Points, in no order, along strands that fork and pass close to each other.
Two points are linked if the straight distance between their rows is under 51.5. Some points are linked to none.
z_916: [  3 -18  21 -10  13  10 -15   5  -4   4  -9   4   5  -9 -12   0   0   2
   0  12   1   2  -8 -10   5  14  -1  -3  -1   2 -15  -4   4   7   2  12
   5  -5   2   9   7 -13  -4  -5   8  -5  14   7 -18  -8 -14  -2   4  13]
z_874: [  1  13 -17  13  -7  -5  10   2  13   3   3   1 -16  -4   9   7   1  -4
  12  -8   2  21  13   8  -9  -9  13 -15 -11  10  12   6   9 -10  -4 -10
   1  -1   8 -18 -15  12  -3   0  11   9 -10 -13  16  10   5 -10  -6 -28]
z_48: [-10   7   0   3  -1 -12   2  -6   4  -9   1   4  15   3   0  15  10   9
 -10   8   2 -11  -6   6  -6  -6  -6   3  -5  -4  -4  -4 -17   8   5   9
 -11   0 -11  18   7  10   3   6   1  -5  -6   4   5   0  11  17   5   9]
z_377: [  8  -8  22 -24  25  19 -13   7  -6   6  -5  -5   1   1 -12 -20 -15  -5
   1   0  -9  -5  -5  -2  16  -1   7  12  10  -1   1  -3   1  -2   4  -6
   2   1 -10   2   7 -12   8  -7 -10  -2  -2  -2 -16   0  -2 -14  -9  12]
z_971: [-11  12 -22   3 -17  -6   6   6   4  -1   0  -2  20  -6  10  26   7  -1
 -10  11  -2  -3  -1  -5  -1 -11   1  -9 -22   5  -3  16 -12  15  -4  12
  -2   4  -5  -6  -9  11 -17  24  -1   1 -10   1  16   0  15  -2  -6 -16]
z_310: [  3   6   6 -11  18  -3 -13 -10  -2  -6 -14   7  18   0  -5   6  16   5
 -16   8  -9  -7 -16   0   7 -14  -6   2  -5  -1  -6   6 -10  -1   1   0
 -16  -7 -15   4   3  -3   3  16  -8  -9  -4   3  -1   9  13  10  -2   7]
z_221: [ -1 -13   8  -9  20  17 -10  10 -10  18   5  -5  -5  -3 -11 -18 -16 -14
  17  -2  -9   7  -3  -4   0   7  10  19   9   4  -9   7   7   2   3   4
   6   0  -1  -7   5  -8   4 -11 -12   9  11  12   1  -6 -11  -7   4   9]
z_575: [  1  10  -7  11 -13 -19   2   1  14 -18   9   1  16 -15   5  25  17   1
  -2  12   2 -16   0  10  -1 -10  -4 -13 -10  -3  -4  -3  -5   4   2  -6
  -8  -7  -2  -6  -7  18   2   4  16  -8  -5  -1  12  -1   9   9  -8   8]
z_798: [  1  -7   1  19 -17  -4   5   3   5   2  16  -4 -19  -1   2   2  -9   1
  15  -9  13   1  14  14 -10   5   0   0   8  -5  15 -10   8  -2  -4   2
   7   2  10  -4  -1   8  -4 -16  11   6   5  -9  -4  -7  -8   0   7  -3]
z_117: [  1  -1 -14  17   7  -4 -15   5  11  13   6   2 -16 -11 -13  -6   1   2
  29  -9  -3  14   0   6  -3   0  14  -3   5   7   4  14  25 -10  15   0
  -3  -6   6 -26  -8  14   2   3   3   1   1   2  17   1  -4  -4   6  -2]
z_943: [ 24 -14   2  18 -14  -8  10   2  -7  -7  12  -2  -3 -10   0   0  17  -1
  11   3   7  -6  12   5  -1   6 -18 -17   3 -13   1 -10   8 -23  -7 -20
  16 -10  20  -6  -2   0  -4 -19  18  10  10 -15 -11 -16  -8   0   3   6]
z_60: [ -3  13  -7   9  -2  -1  -3 -14  -7   0   4   1 -13  14   9 -15  -3   6
  -4 -14  -9  -3  -1   6 -11  -3  -6  20  16 -13  10   5   4  -4 -10   5
  -4  10  -4  -8   6   2  -1   9 -18   0   1   8   5  10   9  10   2  -3]
z_718: [  3  -3   4 -10   1  -1 -13  -9  -1  -2 -20  14   6  -3   6   1  11   9
 -16  11  -3  -3 -12 -10   6   4 -12  -4  -2 -12  -4   1   1   7  -5  12
   1  -1   2   8   5 -14 -11  15   4 -12  14  11 -16   2  -1   9   6   5]
z_149: [ 14   2  16   2  20  -5  -8 -10  -5 -11  -7   9  17  -4 -10  13  21   7
  -9  15  -6  -9 -18   3   4 -21  -7   1   1 -11   1  -4  -4 -20   2  -5
 -20  -8 -20   3   3  -3   8   8 -10  -4   4   7  -3   7  17  14  -5  19]
z_54: [ 14  -1   6  11  18  -7  -2  -8 -12 -10  -4   8  20  -8 -11  13  26   0
  -1  13  -5  -9  -9  -4  -3 -16  -8  -6  -3  -8   1  -6 -10 -30   1  -2
 -10  -6  -9  12   9  -5   5  -2  -6   4   2   3  -3  -4  15  16  -5  20]
z_80: [ -8   6   6   2 -11 -11   7  -8   3  -9  -7   3   6   7   7  11  11  16
 -22   6   4 -15  -7   3   4  -3 -17   0   0  -4   4  -7 -14   9  -5   9
  -4   3  -8  26   6   7  -1  10   2  -9  -5  -5  -9   3   8  20   4   5]
z_404: [ -9   2  -1  -7   2  -8  11   0   5  -4   0  -4   7   5  -6   7  -2  -4
  -4   1   5   1   5  -5  -3   3   3  -3  -7  12  -2  -6 -17   8   7   5
  -2   2  -4  26   6   2  12 -10   6   3 -17  -9  -1  -5  -2   3  -1   5]
z_866: [  0   3  -4  13 -36 -10  21   8  15  -7   6  -6  -5   0  15  16   2  -8
  -4   6  13  -1  21   8  -1   1  -3 -23 -21   3   5 -14  -8  10 -10 -14
   3  -4  16   3 -12  10   3  -2  30   0  -5 -23   1  -3  -6  -5  -9  -6]
z_46: [  0  -1  -3  12  -3   0  -7   8  14  12   8  -1 -27  -5  -5  -5  -9   8
  25 -10   4  13   5  15  -4   7  14  -7  10   5   8   3  25  -4   6  -2
   6   3   8 -24 -12  12  -4  -2   9   2   0  -2   7   3  -5 -11   3 -10]
z_965: [  1   1  15  -8  24   9 -15  -1  -4   1   6   1   9   1 -18  -7  -5   2
   0   2  -8  -6 -10   7   1  -9   6  14   5  -6  -4  -4  -8  -1  15  -1
 -19   1 -17   3  10  -6  16   1 -16  -3   0   9   2   7   6   4   0  17]
z_422: [ -6   7  -1   9   0   2  -7   8   9   6  13  -4 -23   5  -5 -11 -23  12
  16 -13  -2   0   4  15  -4   7  14  10  14  -4  10   2  18   0   6   6
  -1  11  -3 -22  -1  12   0   0  -3  -3   1   4   6   7   1  -8  -1  -4]
z_234: [-19   0 -15  -8   7   9   5   1  -8  10 -13   2  12   9   5   5 -10  -8
  -6  -6  -3  14  -3 -15  -2   7  14   9 -11  13 -20  15  -5  13   8  15
  -4   6   1   2   1 -11  -6  16 -11   0   3  15  13   8  -3  -4   7 -15]
z_577: [ 21 -11  18  -6   8   4  -8   4  -6  -7   5  -4  -1 -10  -5 -14  -6   7
   7   5  -1 -12  -3   5   5  -1  -9  -2  18 -22  10 -11  12 -17  -7 -16
   5  -4  -2  -8  -2  -6  -4 -13  -3   3   2   2 -16 -12  -3 -12  -5  12]
z_224: [ 21  -4  -5  26 -33 -11  15   6   0  -8  13   0  -4 -13   5  11  20  -7
  10   0  10  -7  15   8   1   3 -15 -24  -9  -7   2  -8   2 -10  -8 -21
  16  -9  24 -13  -5   7  -7  -8  28   3  13 -21  -5 -10  -6   3  -1  -2]
z_641: [ -4  -9 -14  -3   4   1  19   8  -8   5  -5  -3   2   5  -6   1   4 -22
   5  -2   4  15   8 -24  -4   1   0  -6 -11  18   0   8 -11  -4  -1   6
  11  -1   2  26   5  -8   6 -16   4  18  -8 -13  -1 -14  -6   0   1 -12]
z_864: [  5   1  19  -8  23  19  -9   4  -8   8  -4   7   6   8 -28  -6   8  -5
   2  -1  -1   5  -9 -13   2   3   4  14  -5   8  -5  -8 -11  -3  14  14
  -2   2 -10  32  22 -15  15  -7 -14  -4   1   3 -10  -3   2   8  -2  13]
z_311: [  8   4  -4  17 -20   0  -3   5  11   7   6   0 -36 -10   6   3  -3  11
  13 -14   8  11   7  16  -2   3   8 -11   5   2  13  -6  24  -2 -10  -5
  10   1  12 -26 -18   8 -17  10  11  -5  10  -6  -2   4  -2  -3   3 -17]
z_313: [ 19 -21  21  -2  10   5 -11   2  -9  -5  -8   3   8 -11 -12   3  14   3
   0  14   0   1  -3 -13  10  10 -14 -12  -1  -4 -11  -7   7 -18  -5   2
   6  -9   8   6   5 -16  -2  -9  12  -2  16   1 -25 -14 -11  -2  -1  14]
z_10: [  2   2   0  -8   0  -1  -7  -3   0   0 -27  21   9   6   5   4  20  13
 -24   7   0  -5 -15 -17  10   2 -18  -7  -8  -6   1   7  -5   3  -5  16
   3   2  -1  20  12 -12 -11  21   2 -16   7   4 -17   5  10  16   4  -2]
z_521: [ 13 -13   8 -11  -2   4   1   1   2   3  -3  -1  -6  -3   5 -15  -5  -4
   7   4   2   4   7   3   2   7  -3 -14   6  -3   5  -5  10   0  -8 -23
  13  -8  10  -9 -11  -1  -1 -16  12   8  -2 -12  -7 -11 -15 -20  -4  -1]
z_796: [  8   7  -9  11   7 -14   2 -10  -6 -11   3   3  16  -9  -1   9  25  -3
   0   8  -6 -12  -2   0  -6 -19 -10  -6   1  -6   4   1 -11 -20  -5  -9
  -6  -8  -8   3   5   9   1  -5  -6   7  -5  -3  10  -5  18  16  -7  11]
z_578: [  1   1   0  -5  -5  -1 -16  -7   8  -4   2  -2  -8  -6   6  -6  -9  13
  -4   1  -3  -6  -8  10   2   2   2   3   9 -10   2  -1  12  10   0   0
  -2  -1  -2 -22  -8   1  -7   5  -2 -10   7  11   2   4  -3  -2   2   1]
z_339: [  4   3  -1   5   6   3  -5  -7 -10   1   8  -3 -11   6  -2 -23  -7  -1
   7 -10  -6  -2   0   3  -9  -3  -4  16  20 -14  13   1   7 -13  -6  -2
   1   3  -2  -9   7  -1   1  -7 -14   6   0   4   1  -1   3   1   2   5]
z_320: [ -2   8   1   9 -23 -16  15  -5   7 -12   1  -4   3   2  12  16  12  12
 -20   4   5 -19   4   8   4  -9 -19  -4   1  -4   8 -12 -14   5 -11  -3
  -2  -3  -4  19   1  13   2   3  10  -5  -6 -15  -7   0   7  20  -2   3]
z_138: [-12   5  -2  -6  -7  -4   5  -1   6   0 -20  15   9  13   5  10  11  17
 -26   3   5  -4 -11  -9   8   5 -15  -3 -10   3  -1   4 -16  15  -1  21
   0   8  -3  29  10  -1  -8  24   2 -15  -2   2 -10   7   9  17   5  -7]
z_464: [-13  20 -21  11 -21  -8   8   0   8   0   1   0   5   0  21  21   6   6
 -16   2   0   0  -2   1  -1 -12   2   4 -16   7   0  11 -10  11 -12  10
  -5   5  -5  -8  -9  10 -15  28  -8  -2  -4   3  14  10  18   3  -2 -23]
z_202: [ 27  -2  15   0  -6  -4  -2  -2   3 -16   7  -2   0 -13  -1  -4   4  12
   4   7   2 -17  -2  13   6  -5 -13 -11  15 -24  10 -15  20 -20  -6 -30
   1  -7   1 -17 -11   2  -3  -9   5  -4   4  -2 -10  -9   0  -9  -9  10]
z_742: [-13   5 -14  13  -6   0  14   9  11   5   6  -4 -18  -2   4  15  -6  -7
  17  -8  12  24  19   3 -10  -1  23  -4 -11  19   3   9  16  -7   5   3
  -1   4  10  -9  -7   4  -4  -5   9  10  -5  -3  16  10  -2 -12   3 -30]
z_292: [-15   8  -1  14  -7  -2  -1   4   5   1  20  -2 -16   9  -5  -5 -21  12
  11 -12   4  -6   3  16 -11   7  11  16  12 -10   9  -4   5   5   9  15
  -7  16  -5  -6  10  12   2  -2  -6  -3   3   9   5   7   3   4   5   2]
z_984: [-12   3   7 -21  12   4  -2  -3   2   2  -3  -6   4   9   0  -3 -19   4
  -9  -2  -4   0  -3   2   8   5  12   8   0  11 -13  -1  -7  17  12   3
  -8   5  -9   0   0   0   8   1  -8  -5  -9   1   4   9  -4  -7  -2   2]
z_940: [ -7  -4  10 -14  17  22   0  10 -14  16   2  -4  -6  13  -7 -23 -24 -14
  10 -10 -13   3  -4 -11   7  12  13  26   9   6 -10   4   3   5   3   8
  11  11  -3   3  10  -9   6  -5 -18   4   6   9  -4   3  -5  -9   1   7]
z_821: [ -7   5 -18  -4   0  -2  -8  -6  -6   8 -15  15  10   3  13  -1   9  -2
 -11   2 -10   3 -12  -9  -4  -3  -3   7  -7  -9  -9  16  -4   9  -4  13
  -3   2   0  -6   1 -12 -14  28  -9  -2  11  17   7   8   7   7   8  -7]
z_800: [ 10  11 -13  15 -24  -3  -1  -5   9  -1   2   0 -25 -11  20   3   4   5
  -2  -9   3   5   6   6  -2  -4  -1  -8  -1   0  13  -4  13   1 -18  -7
   7  -3  11 -24 -17   3 -17  10   7  -4   7  -7  -1   4   4   2  -1 -17]
z_759: [-16  -1 -22   0 -17   6  20   8  -8   2 -10  -6   5   7  13  12  -2 -12
 -11   0   8  14  11 -21   3  -4   5  -4 -13  18   1  14  -7   3  -8  12
   4   7   6  10  -5  -8 -15  15  -6   7  -7   1   4   5   3  -8   2 -33]
z_405: [-17   3  -1 -14  18  16  -1   0  -5  13  -3  -1   8  10  -4  -2 -19  -4
  -1  -8  -8   6  -7  -4   1   9  18  18  -6  12 -22   7  -4  14  19  10
  -8   8  -5  -5   5  -7   8   9 -17  -4   4  15  14  11  -5  -4   6   3]
z_290: [  4  -4  17 -12   5   1 -17   2   4 -10   6   0   0  -8  -5  -6 -15  15
  -1   7  -3 -17 -10  13   7  -2   0   5  13 -18   1  -6  10   4   5  -7
 -11  -1 -13 -16  -3   1   0   3  -4 -11   6  15  -8   2  -1  -6  -4  14]
z_401: [  1   0   6  10 -14 -13  -2  -1  11 -16  11   1  10 -13  -1  21   6  12
  -1  12   7 -18  -4  12  -3   0  -4  -8  -2 -12  -4 -14   1   5   9   1
  -5  -4   2  -1  -1   8   2  -1  19 -11   8   7   0  -3  -1  11   3  18]
z_449: [ 19   3  -4   9  -1  -8  -5  -7   7 -10   7   3  -1 -16   0  -3  13   1
  10   1   1  -8   1  11  -1  -7  -6 -14   7 -11   9  -4  12 -18   0 -24
   0 -11   3 -19 -11  10   0 -10   7   0   0  -5   4  -5   2  -1  -5   8]
z_962: [ -5  10 -14   1 -12 -13   1   5   9 -11   2  -4  22 -11   5  27  12  -3
  -9  14  -3 -10   0  -1   2 -11  -3 -16 -21   4  -7   8 -15  14  -1   1
  -5  -4  -6  -2  -9  14  -7  15  10  -2 -11  -5  13  -2  10   1 -11  -3]
z_620: [  2  -8  -3   1  24  12 -17   3  -8  15   7   0   4 -11 -18 -11  -1 -15
  18  -1  -7   9  -5  -1  -6  -3  10  14   5   2  -5   8   2  -6  11   1
  -6  -8  -2  -8   3 -11  11  -6 -14   6  10  12  11  -4  -8   3   7  12]
z_524: [  1  -6  18 -28  23  21   3   9  -7  14  -5  -6  -3  10  -8 -24 -20 -12
   4  -5  -9   0  -2  -8  15   7  14  14   6  10   1   1   0   5   5  -3
  11   3  -8   9   4  -8  12 -13 -12   2  -6  -7 -10  -1  -6 -15  -6   7]
z_112: [ 21   0  -8  -1   0  -4  -3  -4   3  -4  -3   2   4 -16   4  -5  14 -11
   8   5  -3   2   4   5   3  -7  -6 -23  -9  -5   5   2   4 -11  -3 -33
   3 -18   8 -23 -14   6   1  -8  14   8  -3 -14   6  -6  -3 -14 -10  -1]
z_946: [-14  10 -26  11  -5  -4  -1  -3  -5   6  -5  10   6   4  11   6   7  -3
  -6  -5  -5   6  -6  -3 -13  -5   3  12  -6  -5  -3  17  -1   5  -3  15
  -6   5   0 -11   0  -1 -13  26 -11   2   7  19  18  11  10   8   6 -15]
z_383: [  2 -13   7  -8  13   8 -17  -2  -8   6 -17  13   8  -7  -3  -4   8  -3
  -5   8  -5   7 -10 -16   3   8  -6  -3  -4  -2 -14   8   1   5  -2  15
   3  -5   3   6   6 -18 -12   8   4  -4  16  11 -12  -3  -9   3   7   4]
z_871: [ -5  -7  -8  -9  11   9   9   2 -14   8 -12   1   2   6  -8  -8   3 -17
  -1  -7  -2  16   0 -27   2   5   0   2  -3  18  -5  10  -8  -1   0  12
   9   1   2  24   7 -12   1  -6  -6   9  -2  -4  -3  -8  -6   5   4  -8]
z_701: [-16  13  -8  10  -2 -15   4  -4  11  -5  13  -3   6   3  -1  16  -3   3
   1   0   5  -4   1  12 -12  -3   7   5  -5   6  -4   0 -13   8  10   7
 -13   2  -9   4   2  16   8   0  -3  -1 -13   3  18   4   7  10   4   2]
z_802: [  3 -14  12   2 -19  -1   0   3   1  -4   4  -7  -7  -4   6   0 -10  11
  -1   3   8 -12   4   7   5  10  -9  -5   9 -10   5 -14   5   8  -7   1
   8   0   9   2  -2  -3  -9  -5  14  -5   9   0 -18  -9 -13  -1   4   7]
z_648: [  9  10 -15   3  -6  -7   4  -5  10  -2  -1   0  -3  -8  11  -2   8  -9
   3   0  -1   9   7   6  -4 -10   0 -17 -10   2  10   5   0  -5  -6 -21
   1 -11   4 -18 -14  14   0  -6  10   9 -11 -17  13   1   4 -11 -11 -14]
z_180: [  9   1  11   6 -27 -11  -1   5  18 -16  14  -5  -2 -14   3  17   0  14
  -1   9  10 -18   1  20   3   7  -2 -15  -3 -11  -3 -18  12  12   5 -15
   0  -5   7 -15 -15  11   3  -1  27 -17   7   0  -4  -4  -9  -2  -4  12]
z_775: [ -3 -10  -7   5  18   5 -18  11   8  17   9  -2  -4 -15 -16  -6  -8  -8
  26  -2   0   8  -2   4  -2   2  17   6   3   9  -4  13  13  -1  20  -1
  -8  -8   1 -22  -5   4  12  -5  -6   0   5   8  18  -1 -10  -7   7   8]
z_908: [  0   1  20 -15  15   1   0   2   3  -6   2  -4   6   7 -18  -2  -4   1
  -3   4   2  -5  -1  -2   4   0   2   3   1   7   0 -11 -12   4  11   2
  -6   1 -13  26  10  -1  21 -13  -1  -1 -15 -11  -8   0   2   0  -7  15]
z_795: [ -8  14 -13   1   6  -4  13  -9  -7   1   1  -6  -3  18   5 -11   0  -7
  -2 -14  -4   8   5  -1  -8 -11  -1  11   4   8   6   6  -9  -8  -5  -3
  -2   5  -4   3   4   5  11  -6 -16  10 -18  -7  14   4   8   2   1 -10]
z_152: [-13   0 -20   0  -9  -3  18   3  -4   0  -6  -6   7   6   4  10   0 -13
  -5  -2   7  12  10 -14  -3  -5   3  -7 -12  16   2   9 -13   2  -4   6
   4   4   1  16  -2   0  -4   0   1  11 -14  -8   7  -5   3  -4  -2 -19]
z_840: [ -5  14 -16   9 -24  -5   4  -9   5   0  -2  -2 -12  -1  25   6   0   5
 -15  -4   2   1   3   0  -2  -7  -1   2  -3   3   8   1   0   6 -18   4
   0   2   4  -9 -11   0 -12  18  -5  -6   1  -1   3  10   8   5   1 -21]
z_216: [ 13 -17   5  15 -17  -4  10   5  -5   3  13  -4 -15  -4   2  -5   1   1
  14  -6  11  -2  15   9  -7   8 -13  -4  11 -10  13 -11   8 -11 -11  -9
  16  -4  16   0   2   3  -6 -22  13  14   9 -15 -13 -14 -11  -2   9   1]
z_732: [ 11 -16  28 -18  18  14 -22   5  -7   3 -10   2   3  -7 -13  -7  -7   5
   0  11  -4  -6 -11  -2  12   5   0   1   8  -8  -6  -6   8  -1   2   1
   0  -2  -6   0   4 -16  -3  -1  -3  -8  11  11 -23  -3  -6  -9  -4  15]
z_890: [-12   0   2 -21   5   9   9  -4   3   7  -8  -9  -4  13  13  -8 -26  -2
  -9  -2  -1   8   6  -3  13   9  17   4  -1  16  -7   4   3  15   4  -3
   3   6   0  -6 -10  -3   3  -2  -7  -3  -7  -1   4  10 -11 -20  -3 -10]
z_693: [ -6   7   1  19  -9  -9   0  -6   6  -7  20   0 -10   3  -2   0  -4  15
   7  -7   3 -15   0  18 -13   0  -1  14  13 -18  14  -8   3   0   5   9
  -9   7  -6   0   8  15   0  -1  -3  -4   4   6   3   3   8  16   5  10]
z_835: [ -7  -7   2  -5  -1  -3   8   2   7   0   4  -6  -1   0  -1   3  -9  -8
   6   2   6   4   8   0  -4   7   6  -5  -2   8  -1  -6  -5   8   5  -2
   5  -1   4  10  -2  -1   9 -17  11   6  -6  -8   1  -8 -12  -8   1   3]
z_594: [-14  -7   3 -12   0  16  16   6  -2  13  -1 -10 -14  14  12  -7 -25  -9
   7  -6   4  14  12  -5   2  12  21  13   2  20  -6   6  16   4   0   3
  10  10   5  -7  -6  -4  -2 -12  -7   5   1   5   4  10 -12 -20   4 -18]
z_973: [ -9  -7 -10   0   7   8   0   4 -18  10 -15  12   8   7  -5  -5  10 -13
  -6  -5  -3  16  -6 -26  -7   7  -7   6  -7   5 -11  15  -8   4  -1  23
   4   4   4  21  12 -16 -10  12  -8   8  11   8  -4  -5  -2  13  10  -8]
z_263: [ 18  -6  24 -10  25  12  -4   4  -3   1  -1   0   5   0 -27  -4   7  -3
   1   6   2   0  -3  -9   7  -3   2   2  -2   5   3 -14  -5 -15   8   0
  -2  -4 -10  25  13 -15  21 -20  -6  -1  -5 -10 -17  -6   2  -3 -11  18]
z_634: [ 20 -10   5   3   2  -4  -3  -7  -9 -13  -6   0  10 -14  -3   4  20  -1
   0  11  -3  -5   1 -10   7  -2 -15 -19   0  -8  -4  -7   4 -23  -6 -12
   7 -12   8  -1  -4  -9  -3  -8  13   3   7  -4 -11 -12  -2   2  -4  11]
z_721: [  2   8  11 -12  19   3 -11 -10  -9  -4  -6   1   5  12  -5 -13   4   5
 -13  -2 -12  -6 -14  -1   7  -9  -9  14   9  -6  -2   4  -8  -3   0  -4
 -13   1 -14   4   8  -6   8  11 -21  -4  -7   4  -2  11  11   8   1   8]
z_486: [-18   1 -14  -8  -8   6  12  -3  -8   6 -15  -1   3  15  14   2 -11  -1
 -17  -6   1  11   1 -16   6   6   5   4  -4  16  -7  10  -5  10  -4  14
   2  11   5   9  -3 -13  -8  18 -10  -3  -3   8   4  12  -2  -3   5 -22]
z_755: [-15  -2  -9   6  -2   4   9   2   2   7   4  -6 -12   3   4   4 -13  -8
  11 -10   6  19  10  -1  -9   7  16   8   0  15  -3   8  10   1   4   9
   1   6   8 -10  -4  -1  -2  -8  -2   6   1   6  13   6  -9  -8   7 -16]
z_733: [ -2  -1  22 -14  16   6 -15  10   2  -8  11  -1   4  -3 -16 -10 -20   9
   0   2  -5 -18 -11  13   8  -5   8  13  11 -12  -2  -6  -3   3  12  -4
 -16   4 -21  -6  10   1  11   1 -13  -6   1  12  -6   8   6  -5  -4  15]
z_830: [-13   3   4  -9   8   5  -1   0   0   4 -18  13  10  17 -10   2   7   6
 -14  -5   4   4 -11 -14   3  11  -6   3  -9  11  -8   3 -16  11   9  21
   0   8  -4  32  16  -5   0  11  -5 -12  -5   3  -6   4   5  13   4  -1]
z_276: [ 11 -12   0  10 -30  -9  16   9   2  -8   3  -5   2  -4   7   9  11 -11
   1   9   8  -1  18  -1   4   8 -12 -27 -13  -1  -2  -8  -5   2  -9 -15
  15  -8  22   4  -7   1   0  -7  36   4   6 -21  -7 -13 -14  -5  -4  -1]
z_391: [ 12 -12   9   2  11   6  -6   6  -4   5  12  -3  -8  -6  -8 -21  -7  -2
  19  -3   1  -2   2   5  -4   1  -1   5  16 -13   9  -4  11 -14  -3 -10
   8  -2   2  -8   3  -1   0 -21  -5  11   2   0  -5 -14  -4  -8  -1   8]
z_709: [  7   6   5   8 -31 -12  12   3  22 -12  11  -6  -7  -5  13  13   1   6
  -6   5  11  -9  11  20   0   3  -3 -20 -12  -4   2 -17   2  12  -6 -23
  -2  -5   9  -6 -16  14   7  -3  27  -9  -4 -17   0  -2  -4  -6 -12   1]
z_64: [-11   3  10 -14  15  12   0   4  -3   8  -7   6   7  16 -17   1  -4  -2
  -2  -6   1   5  -7 -13   2  13   8  12  -9  16 -15  -3 -13  13  18  19
  -2   8  -8  30  17  -6  10   2 -10  -7  -5   3  -4   0  -2   8   2   5]
z_836: [-1 -7  1  9 -3 -3  2 -7 -9 -1  3  0  1  0 -3 -3  4  2  0 -1  2 -2  2 -5
 -6  2 -9  3  7 -9  4 -7 -6 -4 -1 11  2  0  2 17  9 -5 -3 -7  3  6  6  1
 -7 -8 -3 13  7  9]
z_92: [ 21  -3  -3  -4  -3  -5   0  -8  -4 -11 -11  -1   6 -10   7  -6  17  -5
  -6  10  -5  -4   5  -6   8  -9 -16 -25  -3  -6   3  -3   0 -15 -10 -25
   9 -13   6  -5  -9  -4  -1  -8  12   5  -1 -14  -8  -8  -1  -4 -12   1]
z_49: [  1  -7  -1 -12   4   3 -12  -7  -1   2  -7  -2  -2  -7   6  -7  -8  -2
  -2   1  -5   5  -2  -2   6   2   2  -2   5   1  -4   4   5   8  -2  -3
   2  -6   3 -14  -8  -7  -6  -1   0  -2   3   5   2   0 -10 -11   1   1]
z_114: [-20  18 -18   9  -4  -4   9  -7  -6   4  -1   2   5  20  11   6   1   3
  -9 -13  -3   4  -3   1 -10  -5   1  17  -2   4  -4  11 -10   2  -4  10
  -9  12  -2   0   3   6   0  20 -18   1  -7  12  17  14  14   9   8 -16]
z_330: [ -3 -11  15 -12  -6   4   7   7   4  -2   1  -8  -8   6   1 -10 -20   5
  -2   3   6  -7   6   1   6  12   1  -1   8  -1   5 -13   0  11  -1   1
   9   6   0  14   1   1   1 -15   9  -1  -5  -7 -17  -7 -11 -10  -4   5]
z_76: [-11  16  -9   5   1  -4   0 -12 -10   2   0   7   1  23   8  -8   7   5
 -11  -9 -11  -2  -8   3 -11  -3  -7  22   9 -10  -1   8  -8   1  -5   5
  -9   9  -6   1   9   2   2  20 -22   0  -3  13  10  14  14  17   6  -2]
z_659: [  3 -13   2  -9  -3   6  -5   3   3   7  -2  -5 -13  -6  10 -10 -13  -6
  10   0   2  11   6   3   4  10   5  -6   6   5  -1   5  13   7  -7 -11
  12  -5  10 -21 -13  -2 -10  -9   7   4   4   0  -1  -4 -17 -20   1  -9]
z_355: [-11  13  -7  -3  16   5  10  -3 -10   7   7  -8  -1  20  -4 -12 -10 -10
   7 -20  -8  10   1  -4  -8  -3   7  23   4   7  -1   4  -5  -1   6   0
  -5  11  -4   3   7   1  20  -7 -22   7 -13   2  15   7   6  -1   4  -2]
z_36: [  1  12 -15   9   6 -11   1 -11  -3  -5   1  -1   3  -1   2  -2  12  -7
   1  -4  -5   1   3   3 -11 -17  -5   1   3   0   8   6 -10 -12  -5  -8
  -4  -5  -5  -3   1  12   4  -6  -8  10 -14  -7  14  -2  13   7  -3  -2]

A fork is a point with three links, a tip a point with one. Leave the first point through the second and follow the links. Name the first fork or tip that comes.
z_64 / z_864 => z_802
z_117 / z_775 => z_916
z_311 / z_800 => z_798
z_866 / z_709 => z_46
z_973 / z_871 => z_112
z_594 / z_890 => z_973
z_802 / z_330 => z_138
z_795 / z_36 => z_521
z_733 / z_965 => z_355

Follow the links from the first point to the second, and from the first to the third. Name the last point that the two ways share.
z_524 / z_405 / z_330 => z_916
z_835 / z_940 / z_391 => z_916
z_577 / z_524 / z_594 => z_112
z_48 / z_391 / z_835 => z_138
z_759 / z_313 / z_946 => z_112
z_404 / z_320 / z_377 => z_138

Name the points in between on the shortest way along the links from the first point to the second, in order.
z_263 / z_76 => z_864, z_64, z_830, z_138, z_10, z_718, z_383, z_916, z_313, z_634, z_92, z_112, z_449, z_202, z_577, z_391, z_339, z_60
z_594 / z_840 => z_755, z_742, z_874, z_648, z_112, z_92, z_634, z_313, z_916, z_732, z_377, z_524, z_940, z_221, z_620, z_775, z_117, z_46, z_311, z_800
z_149 / z_49 => z_310, z_721, z_965, z_733, z_290, z_578
z_798 / z_840 => z_216, z_943, z_224, z_276, z_866, z_709, z_180, z_401, z_575, z_962, z_971, z_464
z_835 / z_320 => z_404, z_908, z_263, z_864, z_64, z_830, z_138, z_80
